Each row is a point on a landscape with many valleys, with its height.
A ball rolls from a point to whichever of its 3 nearest points has the largest drop for the distance, and stops where none of them is lower. Distance is the straight distance between rows; heights are no part of it.
Lerid height 3.68: [ -6  17  -9  13   4  -5  -3  21   3 -13  13 -16  -1  -6  -9   8   4   6
  -2   1   5  19  14]
Bire height 3.89: [  0  24 -19  24   8 -10 -11  30  17 -17  16 -24   2 -10   1  11  -1  10
   1  15   6  22  18]
Dabu height 7.97: [-13   7   6  -5   8  -1   5 -12  19 -10 -19  -9   4  15  -2  10 -40 -11
  -9   4   3 -10  17]
minon height 7.46: [ -8   5  -4  17   1  22  10   7 -14  -9  -6   6  10   0  -6  -5   4  -4
  -4 -14   3 -16   8]
Bizag height 7.38: [  0  -2   6  -4   4  -1  -2  -1  -5  -3  -9 -10  -1  -1   0  -4  -6   5
  -4 -10  -5  -9   0]
bapi height 3.00: [ 11  -8 -18  10 -10   8  -4   5 -26   9  15  15 -14 -16  -8  -4  33  -1
   9 -11   1 -14 -34]
Gabel height 4.04: [ -4   0   6   6   4  20   7   1 -15  -9 -10   4  13  -3  -7   4  -7  -2
 -11 -14   8  -9  14]
Zat height 4.54: [ -4   7  -4   4   4  -4   0   7   4 -15   4  -8  -6   0  -5   6  -9   6
   3  -8   1  11  14]
gebu height 5.44: [  4  -3  -7  -8  -2   1  -1   2  -6  18  15  15  -3  -8   4  -8  16   2
  16  -3   1  -2 -18]
Sigek height 2.36: [  2   2 -20  -2  -7  -1   1  14 -12  12  18   7  -4 -13  -6  -6  20   9
   6  -3   3  -5 -13]
takit height 3.87: [  6  -4   8   6   0  28   5  -6 -19  12  -5  20   5  12  -1  -8   6  -9
  -7 -10   1 -26   9]
Tefit height 7.79: [-13   1   7   8   8   6  -2  -9  12  -8 -15  -9   5   9  -8   3 -26  -3
 -13  -5   2  -8  16]
Luk height 3.24: [  9   4  -6 -10 -10 -17   6  -8  16  -1   2 -11  -7   7   2  -5   7  -7
   1  13  -4  14  -3]
zez height 8.02: [ 17 -18  -4 -10 -12   2   5  -9  -4  16  19   3 -10 -20  12  -8  20   0
  18  -5  -4   6 -32]
Fivu height 7.08: [  7  -6   8 -11  -5  -8  -4  -5   4   5  -2  -2  -5   2   2  -5  12  -1
   7   4 -11   6  -4]
vonen height 5.43: [ 19  -7  -8  -2  -3 -10  -1  -5   7  16  15   6  -6  -6  10  -7  20   8
  17   6 -11  13 -17]
kasug height 6.46: [  4 -14  15 -14  -3   8 -10 -12   3   0 -20  -8   0  10  -4  -2 -24 -13
  -5  -6  -3 -14   6]
Rado height 5.33: [  4 -14   8  -6  -3  10  -5 -18 -18  21   2  22   0  -3  13  -7  11  -6
  -9   1   1 -12 -23]
fara height 7.40: [  2  -9   4 -12   0   1  -2  -6  -2  15   4   6   0  -4   6  -7  18   6
  11   0  -7   1 -15]
Butuz height 6.53: [ 11 -14  15 -10  -2  -2   2 -17   5   0 -13  -7  -5   9   5   0 -17 -16
  -4   4 -12 -14   3]
Zif height 5.25: [ -6  -1   2   0  -2   7  -2   2 -19  10  -2  12   5   3  -1 -11  10   0
  -4  -2   4 -18  -4]
Fibev height 8.39: [-18  14  -5  12  20   9  -2  18   5 -27  -6  -3  17  12 -16  13  -8  14
  -5   5   7   5  29]
Lekan height 5.90: [ -4  -4   0  -7  -6  -5  -2   1  -1  14   2   1  -1   0  -1  -6  14   3
   7   5  -4   3 -12]
zil height 8.03: [  8 -18  -5 -10 -14  -1   5  -6 -10  19  22  10 -11 -17   4  -9  22   0
  16   1  -2   1 -32]
Lidod height 5.26: [  0 -15  -4  -3  -5   9  -4 -11 -24  19   4  24  -5  -3   3  -4  10 -10
  -3  -3   4 -11 -24]
Pev height 3.67: [-11  17  -7  12   0  -1  -3  13 -13  -4  13  -7   2  -6 -12  -7  14  14
  -1   1   5   8  -1]
Bigab height 9.05: [  5  -9  13  -5  -3   3   3  -6 -10  11 -10  -3  -4   4   5   4   1  -5
   0   0   3 -15  -1]
meviz height 3.33: [ -1  13 -10 -13   2 -22   0   4  28 -21  -9 -13   6   7   5   1 -32  -2
   0  18   6  25  16]
vuz height 8.15: [-15  13   5  14  16   3   7   3  16 -19 -15 -12   7  19 -20   8 -31  -1
 -11   9   6 -10  29]
zezi height 6.21: [ -6   3   2   3   4   1  -1   5   1  -8  -4  -2   9   0  -7   7 -12   3
  -4 -10   4  -4  13]
Biviv height 8.14: [-16   9   6   7  14  13   6   6   7 -13 -13  -3  12  10 -12  13 -21   3
  -8   4   8  -8  20]
sopal height 3.20: [ -3  16  -5  12  -1  -9  -8  14  11  -7  14 -15  -1  -7  -2   1   5   9
   3  -2   3  20   5]
Rif height 3.71: [ 12 -29  21 -10  -7   8  -3 -22 -14  20  -4  17   1   1  17  -6   0  -9
  -8  -1  -1  -1 -22]
sesum height 6.27: [-11   2  -2   8  -2   6   9   8 -15   3  -1   4   5   0  -4  -6  12   0
  -4  -7   5 -11   1]
fozu height 7.62: [ 14 -18   4 -13  -9  -3   4 -10  -6  18  16   6  -9 -16   9  -7  11   0
  17  -2  -7   6 -28]
duzi height 9.04: [ -8   1   1  -2 -10  -6   2   2 -10  11   0   2  -2   6   1  -4  12   6
  -1  -1   0  -5  -1]
Siv height 8.41: [ 12 -22  12 -14  -8  -3  -1 -21  -7  17   5  10  -5 -13  10  -5   7  -7
   3   2 -16   0 -29]
pimu height 6.01: [ 12 -21  26 -10 -10  20   0 -22 -15  22   0  21  -1  10   4  -1  -1 -13
 -12  -6   8 -18 -12]
feb height 3.73: [ -2  12  -6  19  10  -5  -4  17  10 -17   7 -11  -6  -6  -5   7  -8   9
   2   4   5  17  21]
rito height 4.40: [ 3  5 -2 -7 -4 -7 -6 -2 11  5  7 -4  0  6  8 -3 12  2  9  7 -7 11 -8]
nin height 3.31: [ -1  -7  -5  16  -4  19  -5  -3 -22  14  -5  22  -1   1   0  -8  18  -5
  -7  -4  -1 -15  -9]
zafu height 2.88: [  6  17  -5   4  -3 -21  -6   7  22 -13   9 -13   2  -2  10  -6   3   2
  -2   2  -1  22  -3]
Deta height 3.32: [  8   8 -13  -5   4 -28   5  18  33 -18  -1 -23   2  -4   9   4 -20   2
  -6  19   4  30  10]
bivun height 3.40: [ -2   8  -6  -3  -4 -10  -5  10   2   7  12  -4  -2   0   1  -8  11  13
   9   4  -1  11 -10]
pino height 6.14: [  7   3   3 -10  -2 -12  -1   1  11 -12  -1 -14 -12   6   0  -3  -6  -4
   2   2  -5   7   0]
vusag height 6.81: [ -3 -10  14  -9  -4  -3  -2  -4  -3  13  -3   8  -3  -2   9  -4  10   3
   2  -2  -5  -3 -13]
lasud height 3.10: [  0  -9 -13   5   2  12  -4   1 -22  15   2  23  -6  -8  -2  -1  23   3
  -2  -3  -3 -16 -14]
daziv height 4.57: [ -5   3   2   8   2  16   9  -3 -15   8  -1  17   2   4   2 -10  10  -2
  -8 -10   4 -17   2]
leni height 3.45: [ -8   8   1   9   7  11   4   8  -8 -11  -4   2   6  -5  -8   3  -1   5
  -7 -11   5  -6   7]
Lunu height 7.93: [-11   2   4   2   5   0  -4 -16  14  -4 -16  -5   7  13  -3   5 -36 -12
 -13   2   7  -7  15]
dalo height 3.66: [ -2  21 -13  20   6 -13 -11  23  20 -17  11 -18   2  -9   6   7   0   6
   0   6   4  21  16]
sopif height 3.28: [ -4  -3 -11  -3  -4  -1  -1   6 -18  11   5  17  -5  -7  -7  -2  23   7
   5  -4   5 -10 -14]
bivu height 8.33: [-18  10  -1  13  15   3   0   3  12 -21  -6  -5   8  15  -8  13 -19   9
  -4   4   5   4  20]
safa height 8.08: [ -8   9  -1  -6   4 -16   3  -6  20 -15 -10  -8   2   9   2   6 -36 -10
  -3   2   2   0   7]
tupek height 5.89: [  7 -10   4  -4  -4  12  -4  -9 -18  22  -2  17  -1   3   5  -1  11  -4
  -7  -1   4 -14  -9]
damu height 3.11: [ 10   9  -2  -8  -5 -21   6   9  25 -15   2 -19  -3   0   6  -5 -10  -3
  -5  11   5  24  -4]
Pof height 6.65: [  5 -18  19 -11  -5   3   0 -12  -3  15  -8   8  -9   2  13   3   4  -9
   1   6  -7  -6  -9]
Ven height 8.95: [-6  1  3 -1 -4  0  7  2 -8 -1 -6 -4  2 -1 -3  1  2  2 -3 -5  1 -9  7]
Fibo height 6.82: [  9 -10  14  -9   3  -5   6 -15   0   3 -16  -2  -4   7   8  -1  -1  -9
   3   4  -4  -7  -7]
fen height 3.46: [  1 -11  -3   1  -3  17  -1  -3 -19  17   1  28  -1   4   0  -9  18  -5
 -11 -10  -1 -19 -17]
zelu height 3.62: [ -3   9  -5   3  -3 -11   3  11   4   0   8 -13  -6  -5  -6  -1   0  10
   0  -3  -1  10   7]
Sem height 4.18: [ -4   2   4  15   2  27   7   0 -21   7  -1  22   5  11  -7  -8   8  -6
  -7 -11   4 -24   4]
pegap height 6.13: [  1  -5   5  -1  -2  10   1  -3 -16  10  -7   4   5   0   3  -8   7   5
  -8  -5   4 -14   1]
raguz height 5.13: [-12   1  -9   2  -9  -2   3  11 -12   9  10  10   0  -3  -6 -11  15   7
   1   5   3  -7 -12]
dezan height 4.02: [ -7   8 -10  16  12  -4   0  18   2 -15   6  -8   1  -3 -10  10  -6  12
   2  -2   5  13  27]
digi height 5.83: [  6 -12  10 -14  -6 -14   3 -13   3   2  -9  -1 -10   5   3  -3  -6 -11
   1  10 -11  -5  -1]
Voban height 4.03: [  7  20 -12  10  -2 -18  -5  19  24 -21   5 -18   1  -6   5   4 -11   2
   4  11   6  23   9]
Ruvar height 4.15: [  7  16 -11   4   0 -18  -4  19  21 -21   6 -15   0  -8   1   8 -14   1
   0  10  11  22  11]
lugok height 8.27: [-19  11  10   9  19  16   9  20   7 -22 -14  -7  15  12 -23  21 -17   4
 -16   5  10  -8  27]
gok height 4.53: [-15  17 -16  12  15   1  -4  24   8 -23   4  -7  11  -4 -14  18  -4  12
   3   7   4  15  26]
ses height 2.43: [  5  15  -1  -2  -4 -15   0   4  11 -19   0 -13  -4   0   3   1  -3  -9
   0   5   2  17   7]
suvup height 4.91: [  0 -10  -5  -9  -5  -2  -3   1  -7  20   8  14  -3  -9   5  -3  20   2
   3   3  -1  -8 -16]
leke height 5.77: [ -1   2   4   0  -1 -10  -1  -4   5  -8  -5 -11  -9   3  -4   3 -13  -5
   0  -2  -6   1   5]
puvit height 4.07: [  6  -8   3   2  -1  20   6  -7 -18  14  -7  15   6  10   1  -8   4  -5
  -7  -8   4 -25   7]
ziz height 3.88: [ -3  -9  10   6   0  35   5  -4 -26  18  -1  28  -3  11  -2  -8  16  -8
  -8  -8  -1 -24 -10]
Neguk height 1.56: [-10  10   1   3   6  27   8   6  -1  -7  -7   8  16   2 -11   7  -9  -1
  -9 -14   6 -10  12]
Digem height 4.41: [-11   3  -1   9  11   7   4  12  -5 -10   0  -4  10  -7  -7  13  -9  12
  -5 -13   7   5  18]
zos height 8.22: [ -8   5  -4   7  10   0  -2   3   7 -15  -8  -4   3   3 -16  13 -25   6
  -2   0   4   6  13]
vafu height 8.21: [ 11 -13  -6  -3  -3  -2   1  -2  -8  16  21   8 -14 -13   7  -4  27  -1
  18  -3  -1   5 -31]
doso height 7.96: [-16   6   0   2   9   4   1  -2  10 -14 -16  -8   7   9  -9  10 -27  -2
  -5  -5   3  -3  13]
fil height 7.76: [  3 -11   9 -11  -3  -7  -1 -16   3  12   2   4  -7   1   8   0   6  -4
   5  10 -10  -5 -11]
gef height 6.18: [  7 -21  22  -7  -2   6   4 -13 -10  23  -3   5  -3   3  16   3   0 -10
  -6   1  -5  -7 -17]
lozu height 4.93: [-5 -1  8  1 -1 -9 -1  3  1  1  0 -7 -6  3  2  0  5  5  3 -2 -6 -1  3]
kop height 6.20: [ 14 -24  19 -10  -4  19  -2 -20  -6  17 -17   9  -7   9   4  -1 -12 -13
  -1   6  -2 -17   1]
fenat height 8.32: [ 19 -15   3  -8 -12  -4   7 -23   6  16  15   6 -10 -18  13 -11  20   1
  14  -1 -14   9 -28]
boma height 7.09: [-12   8  -5  13  -3  12  11   6 -21  -6   1   2  13  -3  -7  -5  10   3
  -6 -15   4 -11   5]
tup height 7.99: [ -8  -2   6  -4   2  -9  -2  -8  16  -6 -16  -8   1  14  -1   4 -32 -11
 -15   3   2 -16   9]
povo height 4.48: [-11  10  -2  16   8   8   9  15  -2 -16   2  -3  14  -6 -12  12   3   3
  -5  -5  10   6  23]
Vur height 4.21: [  5   1  -7  -4  -2 -11  -5   9   6  13   9  -3   0   0   5  -5  14   8
  15   5  -5  15 -15]
Sil height 6.45: [  3  -7   7  -2   1  18   4  -5 -13  -1 -16   0   7   1  -3  -4  -8   0
  -7 -10   1 -14   8]
res height 7.98: [ -6   8   3   6   0  29   6   2 -13  -7  -7  13  20   0 -12  -2   3 -11
  -6 -19  -1 -20  10]
rasu height 7.77: [  6  -8  -1 -10  -1  -6   0 -11   0  13  12  10  -6  -7   5  -1   8   3
  15   3  -8   5 -19]
pizo height 7.72: [ -1   7   2   8  -1  24  10   5 -18  -3  -6  14  14   1  -7  -6   1  -4
  -3 -14   6 -19   4]
zezed height 3.39: [-12  17 -16  17  -3   0  -5  16   2  -4  18 -12  -1  -8  -8  -4   9  12
   2   4   7  18   3]
non height 5.24: [-11   8  -3  11  -5   3   7  10 -10  -4   5   2   4  -5  -7  -7  12   8
  -4  -7   7  -2   6]
nofaz height 5.17: [-7 -3  1 -1  6 -7 -7  3 -2 -5 -7 -5 -2 -1 -2 -3 -1  1  0 -2 -6  2  6]
nes height 1.07: [-6  6  6  0 -1 -8 -3  4  0 -7 -1 -9 -4  1 -5 -6  7  1  6 -3  2  3  1]
vun height 5.04: [  8  -3  -4  -4  -5 -11   3 -12  13  11   9   4  -3  -2  12  -7  19   4
   9   8 -11   7 -20]
dor height 7.51: [ -4  -4   2   0  -2   0  -1   3 -16   8   0   0   0  -2  -2  -5   9   3
  -3  -6   5 -12   4]
puruz height 5.05: [-10   6   0  -1  -4  -8  -7   5  -3   5   5  -3  -2   1  -3  -4  10   8
   9   2  -2   7   1]
loni height 8.54: [ -5  15  -6   5  13  -8  -4   5  12 -24  -6  -9   7   9 -12  10 -18   3
   2  16   1  12  27]
per height 2.53: [ -7   6   1   6   4  22  12   1  -7  -7  -7   5  12  -4  -8   0  -5   0
  -8 -16   3  -7   8]
ved height 7.53: [-4 -6  4 -5 -1 -3  0 -3 -5  3 -4 -5  0  0  4 -3  5  0 -1 -7  1 -8  2]
sas height 3.22: [  6  13  -8  -9  -2 -22   4   7  29 -18  -3 -21   1  -5   9   2 -21  -5
   1  14   4  30  11]
zutu height 4.52: [  8  -4   8 -12  -5 -13  10 -12   9  -2  -3  -3 -13   8   7  -2   2  -8
   2  11 -12   6  -5]
sabo height 3.91: [-10   2   3   6   9   2   9  12 -12 -12   0   1   9  -7  -5   4  -1   7
  -5 -11   5  -4   8]
fub height 2.99: [  3  11  -2  10  -4  -7  -7   9  12  -5  11 -13  -5  -1   4  -1   4   7
   4  -1  -5  14   1]
Nisa height 1.79: [  0  10 -21   2  -8  -4  -3  20  -7   8  10   6   1  -8 -11  -9  15  13
  13  -1   1   3 -13]
Vaz height 6.06: [  3  -8  10  -8  -1   4   0 -13 -11  17  -4  11  -3   6  11  -1   7  -2
  -2  -1   0 -10 -10]
rogim height 8.29: [ -1   9  -5  -1   3 -15  -1   0   7 -18  -8  -8   0   3  -5   6 -22  -1
   5  -3   2   8   9]
zibif height 2.91: [  7  -8 -15  -2  -3   2   2   1 -15  15  12  15 -12 -13  -3  -3  26   8
  10  -6   5  -8 -26]
rasi height 8.05: [ -8  11   1  -7   2 -20   4  -5  19 -23  -8  -6   4  15   1   4 -34 -10
   4  12   5   9  16]
ros height 2.21: [  1   9 -18   0  -5  -6  -5  15  -4   2  11  -4   1  -6  -8 -10  14  11
  14   3  10  12  -5]
Gazo height 5.75: [  0  -3  -1   0  -4   8  -1  -4 -18  18  -3  14  -2   4   8  -2  15  -5
  -3   0   3 -16  -8]
toka height 6.43: [  6  -4   5 -13  -6 -12   5  -3   9 -11  -5  -4  -8   2   0   1  -5  -4
   5  -5  -5   4   0]
supod height 8.80: [ 13  -5   3 -16  -4 -11   5 -21  11  11   0   6  -5   0  11  -5   8  -2
  11  14 -12   9 -23]
Bopu height 4.47: [ -3  -2   4   2   5  13   3   0  -9  -5  -6  -1  12   0 -10  -1  -5   4
  -9 -12   1  -7  10]
Fom height 5.72: [  5 -10  -4  -5  -5   3   0  -1 -19  17  13  14  -6 -20   5  -5  18  -2
   4  -3  -1  -8 -31]
gemu height 6.24: [ 10  -9 -11 -10   0  -8   0   2  -1  16   7   6  -4  -6   5 -10  21   4
  19   0  -1   7 -20]
zav height 5.76: [ -3   2   7  -2   3  19   5 -11  -9  -9 -11   8   8  -2  -7   0  -9  -3
 -14 -13   5 -15  11]
Vof height 6.47: [ 12 -24  20 -13  -5   5  -2 -17  -5  14 -12   6  -6   5  10   3  -8 -14
  -3   4  -6  -7 -10]
Rigak height 6.79: [  7 -12   9 -11  -5  -5  -2  -9  -1   1  -8  -8  -8   7   2  -2  -5  -6
   1  -2  -7  -9   5]
Niz height 7.52: [ -7   2   0   1  -1   5   4   4 -19  -1  -2  -1   5   0  -4  -4   6   6
  -7  -7   6  -9  11]
lobu height 3.61: [  3  -7   3   7   0  22   8  -2 -19  14  -1  25   3   5  -1  -8  15  -6
 -10  -7  -2 -25  -5]
vapo height 4.17: [ -6  22 -16  22  12   1  -8  28  15 -15  16 -20   8  -8  -3  12   6  13
   5   9   8  16  22]
gezud height 4.44: [ 19  -1  -8  -8  -8 -12   4 -17  16   9  11  -7  -4  -6  15  -3  13   2
   6  15 -11  21 -21]
tez height 2.86: [  8  -8 -20   4  -7  -1  -5   8 -15  13  11  14 -10 -10 -10  -1  29   3
   4  -9   1 -10 -21]
Rilo height 2.65: [ -3   9 -10   4  -2  -6  -3  14   1   0  13  -6   0   0  -2  -8  10  11
   7  -2  -1  11  -5]
Sabek height 8.35: [ -9   8  -6  13  11  -6  -4   5  14 -24   0  -7   4   4  -9  15 -16   6
   4   4   0  16  21]
bofov height 7.01: [ 11 -13   0 -10  -3  -2   1  -8   0  15  11   8  -6  -9   7  -5  17   2
  17  -4  -5   6 -23]
beru height 5.11: [  0   5   3   7  -1  -6  -4   7  12 -13   2 -10  -7   3  -2   2  -8   0
   3  -3  -2   7  12]
gosat height 8.04: [ 10 -10   7 -16   0  -7   3 -24   2  14   4   9  -7  -5  16  -2  10  -3
   9  10  -9   6 -22]
tirov height 6.85: [ -2  -3   5  -5   2   5  -2  -1  -6  -2  -7  -8   3   1  -5  -4  -6   4
  -6 -11   6 -13  13]
megin height 6.56: [  5 -12  14 -10  -5  18  -2 -16  -5   2 -15   1   2   9  -4  -1 -10  -7
 -10  -9   0 -17   7]
vezi height 4.13: [ -5   0  -6  -3  -3  -3  -3   3  -8  13   3   7  -4  -4  -2  -4  17   8
   8   0   1  -5 -14]
Gogiz height 6.11: [ 16 -30  28  -9  -8  17   0 -19  -8  21 -14  16  -6   9   9   0  -7 -14
  -5  -2   2 -14 -10]
topir height 4.32: [-11   5  -4  10   5   0   4  13 -11 -10  13  -7   0  -6  -3   1   8   7
  -1  -4   6   5   6]
Dotol height 5.31: [ 18  -6  -7  -6  -6  -8   5 -20   8  15  16   4 -12  -7  13  -8  13   1
  13  13 -12  13 -23]
bape height 6.78: [  4  -8   5 -13   2  -7  -1 -14  10  -9 -13  -9   0   2   3  -2 -21 -19
  -4   3 -17  -9   5]
pegel height 8.13: [ -8  10   1   3   4  -8   0  -1  16 -21  -5  -5   1   8  -4   8 -27   1
   3   7   6  10  16]
vised height 5.45: [  5 -19   3 -14  -6   2  -3  -9 -15  21  12  16  -3 -13   8  -3  14  -2
  10   1  -4  -3 -28]
ked height 0.73: [-14   5  -2   7  13  23   2   7  -2 -16  -7  -3  16   1 -11  16 -10   3
 -15  -8  12  -6  15]
Mozud height 6.94: [  2  -7  -1 -15  -2  -8  -1  -5  13 -14 -11  -3   0   7   2   3 -27 -11
  -5  -1  -5  -5   1]
fezo height 3.35: [  9   4  -7  -5  -5 -15  -1  -1  13   5   5  -8  -2   4   2  -3  13   7
  11   7 -10  13 -17]
gotu height 8.07: [ -7  -7  11  -5   2   2  -6 -12   8  -2 -12  -4   0   8  -2  -1 -31 -14
 -10   5  -8 -12   5]
Fuvov height 5.16: [  0 -11   0  -7  -5   6  -6  -6 -17  20   3  22  -6  -7   4  -1  14  -3
   2   1  -1 -10 -20]
Bobi height 3.16: [ -3   3 -16  -1  -4  -5  -6  10  -9  14   4   5  -3  -4  -3  -8  13  10
  11  -2   0   8  -8]
Kaniz height 7.04: [  4  -4  -2 -10  -1 -16  -2  -4  18 -11  -5 -12  -7   2  -4   5 -22 -11
  -7   4  -5   1   5]
nozum height 6.67: [  2 -17  12 -10  -1  -3   3 -15  -5  14   0   9  -6  -2  12  -3   6  -7
   3   6 -12  -1 -19]
nosu height 4.95: [-10   5   3  10  10   3   6   6  -6  -4   2  -7   1  -3  -5   0  -6   7
   2  -8   5   0  10]
Dator height 3.41: [ -6  21  -8  21   4  -9 -10  19  10 -10  16 -18   4 -10   0   6   6  12
   7   8   5  18  12]
Kareg height 9.31: [  8 -17  15  -7  -3   1   2  -7  -9  16 -10   0  -1   4   6  -3   2  -4
  -5   1   3 -13   0]
nusin height 7.15: [ 10 -19  21  -7  -3   1   5 -29  -2  14  -9   7  -5   7  20   0   2 -11
  -3   7  -6  -9 -17]
feku height 5.97: [ 10 -14  12  -8  -4  20   1 -20 -16  21  -2  21  -2  10   3  -1   5 -11
 -13  -5   8 -20   0]
Suta height 8.01: [-19  10   5  -7   3 -10   0  -4  18 -16 -11  -7   6  17   1   8 -39  -8
  -3  10   8  -1  21]
gepet height 4.46: [-15  10  -9  12  11  10   6  21   1 -18   7  -2   8  -5 -15  17  -5  13
   0  -3   8   3  19]
tus height 6.31: [  7 -21  21 -12  -2  12  -7 -18  -1   7 -15  -3  -1   8   3  -3 -19 -11
  -6   1  -4 -14   4]
Zuzak height 6.95: [-10   2 -12   8   2   7   5   4 -15   6  -1  16   4  -2  -1  -9  17   5
  -3  -6  -2 -15  -2]
sovun height 8.34: [-18  13   0  11  17  13   1  18   4 -21  -8   2  22   3 -18  19 -10  12
  -5   3   7  -5  19]
sego height 7.61: [  6 -19  12 -13  -6   3  -5 -21  -9  24   3  15  -7  -5  16  -2  11  -9
   4   6  -7  -2 -28]
Bevuv height 4.31: [  4   1   3   6  -4  30   7  -3 -17   6  -9  15   6   2  -9 -11   0  -9
  -4 -13  -1 -24  17]
Tepot height 2.71: [  5  11  -2   0  -4 -14  -6   4  15  -9  11 -18  -3   2   6  -6   8  -5
   6   2  -2  17  -2]
defem height 5.15: [  6 -20  23  -8  -6   3   1 -22  -6  16   0  16  -2  -1  12  -5   0  -6
  -2   2 -10   0 -16]
tel height 6.10: [ -1  -9   5  -3  -3   9   0  -3 -14  14  -6   8   0   0  10  -3   9  -1
  -5   5  -2 -13  -4]
ritug height 4.72: [  3  21 -10  13   4  -9  -4  12  17 -21   2 -12  -5   1  -2  11 -13  -1
   5   9   3  18  11]
peb height 3.99: [ -2  11  -3   9   6  -5  -2  15   0 -11  11  -9   0  -4  -3   8  -1   7
   1  -9   5  15  11]
kelu height 6.83: [ -5  -2   4   2   5  -2  -2  -6   5 -12  -8 -10   0   3  -5   6 -22   7
  -6  -9  -3  -3  10]
Mev height 3.01: [ 13  12  -5  -4  -6 -24   5   2  27 -10   6 -17   0  -1  11  -3   1   1
  -6   8   0  23  -1]
mumu height 4.22: [ 10  -1  -9  -1  -4 -10  -3   1  10  16   7  -2  -1   1   1  -8  15   7
  15   7 -10  11 -15]
pona height 2.27: [ -9   2   0   3   9  19   2  -5   7 -12 -10  -3  13   4  -7   9 -15  12
 -11  -6   7  -8   9]
luvug height 2.63: [  3   4  -4  -7   0 -19   4   1  20 -17  -1  -9  -5   0   5  -1 -17  -5
  -1   2   1  16  13]
vuze height 8.06: [-15  10   7   7   8 -10   7  -5  19 -16 -17 -11  11  18  -5  14 -38  -6
  -9  13   5  -4  25]
Puni height 4.61: [ -1  18 -10   0   6 -13  -4   7  18 -20  -3 -11   3   1   0  13 -18  -3
   2   9   7  20  13]
vava height 2.92: [ 11   6  -8  -3  -7 -16  -3   0  14  -2   7 -15   3  -1   7  -9   9   1
   5   7  -7  18 -12]
sinu height 3.44: [  0  14  -6  14  -1  -6  -4  15  12 -14   9 -16  -5  -6  -4   6  -2   7
   4   0   1  14  15]
Kovo height 2.72: [  8  -3 -23   3  -5   2   0   8 -14  12  15   7 -12 -16  -7  -7  31   6
   9  -2   2  -5 -22]
tive height 6.02: [ 10 -19  18  -3  -4  20  -1 -16 -15  26  -7  18  -1  10  11  -4   3 -13
  -6  -4   3 -11 -12]
Nebik height 2.98: [  7  -6 -22   3  -4  13  -4  -2 -24  14   8  21  -6 -10  -6   0  26   4
   1 -11   1 -11 -24]
Palo height 4.42: [  2  14  -5   3   0 -15  -9   9  17 -20   4 -11  -2  -1   1  10 -18  -6
  -1   8   5  18  19]
Fol height 4.63: [  0  26  -9  14   8  -9 -10  17  17 -20   0 -16   0  -4  -6  13 -11   3
   6  13   5  19  28]
vuvif height 5.94: [  7 -11   7  -2  -1  14 -11 -16 -19  21   0  27   4   5   1  -4  10 -11
 -10  -5   2 -19 -12]
rela height 7.36: [-11  -6   3   3  11   6  -2  -7   1  -8 -10  -7   3   3  -5   5 -21   2
  -9 -10  -2  -8  13]
gedot height 4.33: [ -4  18 -12  17  12  -1  -4  20  11 -21   3  -7   9  -1  -9  14  -1  10
   2  10   5  20  33]
tuler height 6.22: [  0  -2   7  -5   2  -3  -4  -7   3  -8 -10 -11  -1   2  -1  -1 -23  -7
   0  -5  -7   0   7]
Ramag height 4.19: [  3  24 -16  12   2 -20  -5  24  23 -18   7 -20  -1  -9   9   8 -10   1
  -2  13  10  24   9]
Tesur height 6.54: [  1   5   3  -4  -2 -10  -3   7   8  -2  -4 -14 -12   6   4  -2   5   3
   3   2  -8  12   3]
Bom height 5.82: [  6  -2   4  -9  -1 -13  -5  -8   7   7   3   0  -1   4   3  -6   9   5
   9   5 -11   6 -11]
Lago height 8.09: [ -2 -11   8  -8  -7   1   3  -4  -6  12  -7  -2  -8   4   6   1   9   2
  -1   0  -5  -6  -3]
dafo height 6.77: [  1 -10   2  -5   2   3  -1  -9   3  -3 -16  -4   0   4   0   2 -23  -3
  -7  -8  -7  -8   6]
Rok height 3.83: [  1  19  -8  20   2 -12  -9  15  18 -15   8 -17  -2  -7   6   5  -2   3
   3   8   4  20   8]
mabol height 3.92: [ 15   2  -5 -10  -6 -20   0 -12  15   7  10  -5   3   4   8  -2  13   2
   7  11 -10  14 -14]
Miz height 4.29: [ -9  12  -5  13   8   5   8  19   0 -14   7  -2   6  -6  -7  10   0   9
   0  -7   5  11  17]

Where does a ball stop that starts at each point below?
nosu: ked
Zuzak: Nisa
Lago: Zif
zos: Tepot
Sem: Nisa
Kareg: Zif
puvit: Nisa
Sil: ked
tirov: ked
ziz: Nisa
zav: ked

Call two points neighbours if one is among the 3 nearest of the other. Go from one point of each pair to the other, from neighbour to neighbour, staying as low as possible. Name the highest point that can't be avoided.
Tepot and ked: Digem
Nisa and nes: puruz
Rif and ked: tive

Two balls start at each pair of points below. Name the first point that both come to, or write never.
Suta and dafo: tuler
Digem and feb: never
tuler and Zat: sinu
